Points on a hilly landscape, in no order, each with its height.
A ball rolls from a point to the lowest of its 4 nearest points, and stops where none of them is lower. Distance is the straight distance between rows; heights are no part of it.
J712: [10 18 -8  6 38 -3 12 21]  height 315
J593: [ 7 20 46 15 14 -2  2 12]  height 287
J508: [ 25 -47 -18  23 -50 -40  -4 -43]  height 142
J238: [-7 12 41 -6 27 20 34 21]  height 396
J120: [ 40 -22   7  19 -26 -44 -48 -19]  height 476
J937: [ 29 -50 -20  16 -48 -44 -10 -41]  height 115
J680: [ 32 -69 -26  23 -44 -51  28 -32]  height 173
J42: [ 19  19  26  21  23 -10  -7  15]  height 187
J198: [-31  12 -46 -30  12  21  -2  19]  height 259
J778: [  2   9  38  27 -38 -15 -18 -35]  height 685
J136: [ 23  12  36  24   4 -22 -23  -1]  height 81
J144: [-3 15 56  1 23 17 29 17]  height 375
J727: [ -7   4  34  27 -47  -8  -7 -45]  height 423
J989: [-18  11  46  24 -51   0   1 -44]  height 70
J763: [ 34   3  29  25  -6 -28 -34 -11]  height 158
J598: [-17  13 -52 -19  21  11   3  19]  height 191
J721: [-16  15 -58 -21  21  11  -7  18]  height 223
J945: [ 41   3  22  24   2 -29 -37  -7]  height 170
J606: [  4  17 -49  -7  35  -2   2  17]  height 357
J154: [ -3  14 -63  -9  31  -3  -6  14]  height 324
J335: [-27   4 -19 -28  20  29  25  20]  height 521
J244: [-42 -21 -11 -55 -12  52 -20  24]  height 212
J304: [-11  13  -6 -12  31  17  30  22]  height 442
J577: [ 33  16  20  24  22 -18 -15   8]  height 147
J691: [-11  16 -31 -11  30  10  13  19]  height 90
J194: [ 6 19 19  6 32  5 19 22]  height 404
J213: [-40 -10 -20 -43   5  41  17  20]  height 362
J9: [ 21 -38 -15  30 -47 -33   6 -50]  height 154
J886: [ 10  17 -37   0  40  -3   7  17]  height 344
J848: [-25  12 -35 -27  19  21  11  21]  height 360
J650: [  8  -4  19  29 -42 -19 -20 -42]  height 355
J279: [ 12  15  42  27 -19 -16 -24 -15]  height 323
J401: [-2 19 60  7 11  9 13 14]  height 351
J493: [  0  17  63  18 -15  -1 -10  -8]  height 275
J979: [ 16 -27  -3  28 -49 -30  -8 -51]  height 181
J321: [ 39  13  -9  16  40 -24  -8  17]  height 177
J534: [-34 -12  -8 -40  11  45  32  17]  height 453
J292: [-36   2 -37 -39   3  30  -7  22]  height 251
J291: [ 34  12 -24  12  44 -22  -5  20]  height 186
J921: [-41 -28 -10 -55  -9  57  -1  15]  height 261
J143: [-39  -6 -25 -49  -6  41 -19  24]  height 114
J838: [-20  14 -24 -17  24  19  21  21]  height 293
J431: [ 33  16   9  19  32 -18  -6  15]  height 165
J48: [ -3  18 -15  -3  36   7  21  20]  height 232
J202: [-40 -11 -20 -51  -6  46  -4  21]  height 217
J545: [  9 -21   1  31 -51 -24  -2 -54]  height 243
J877: [ 31 -23   6  22 -38 -38 -37 -31]  height 276
J469: [ 20 -23   4  26 -43 -31 -25 -41]  height 205
J97: [ 19  -7  21  28 -37 -27 -31 -32]  height 94
J966: [ -8  13  13 -10  32  17  34  23]  height 485
J404: [-12  14  65  17 -34   2  -7 -23]  height 148
J880: [-32  -3 -13 -32  17  34  31  19]  height 515
J771: [-24   1   1 -27  20  34  39  21]  height 531
J86: [ 32 -38  -9  16 -44 -45 -33 -34]  height 111
J726: [-12   9  21 -12  29  25  40  22]  height 440
J38: [-30   5 -32 -31  13  28  13  22]  height 421

Call two points neighbours if one is among the 4 nearest of the other. Go from one point of each pair to the other, from neighbour to neighbour, staying as low as possible. Name the highest point that can't be avoided.
J143 / J691 => J198
J136 / J143 => J712
J989 / J136 => J593
J86 / J97 => J469

Two balls start at each pair of points below. Name the first point that both come to, or write -.
J771 / J335 => -
J9 / J979 => J86
J880 / J38 => J143
J291 / J593 => J136
J966 / J321 => J136

For each start below, name the point where the ball stops.
J721 => J691
J545 => J86
J680 => J86
J848 => J691
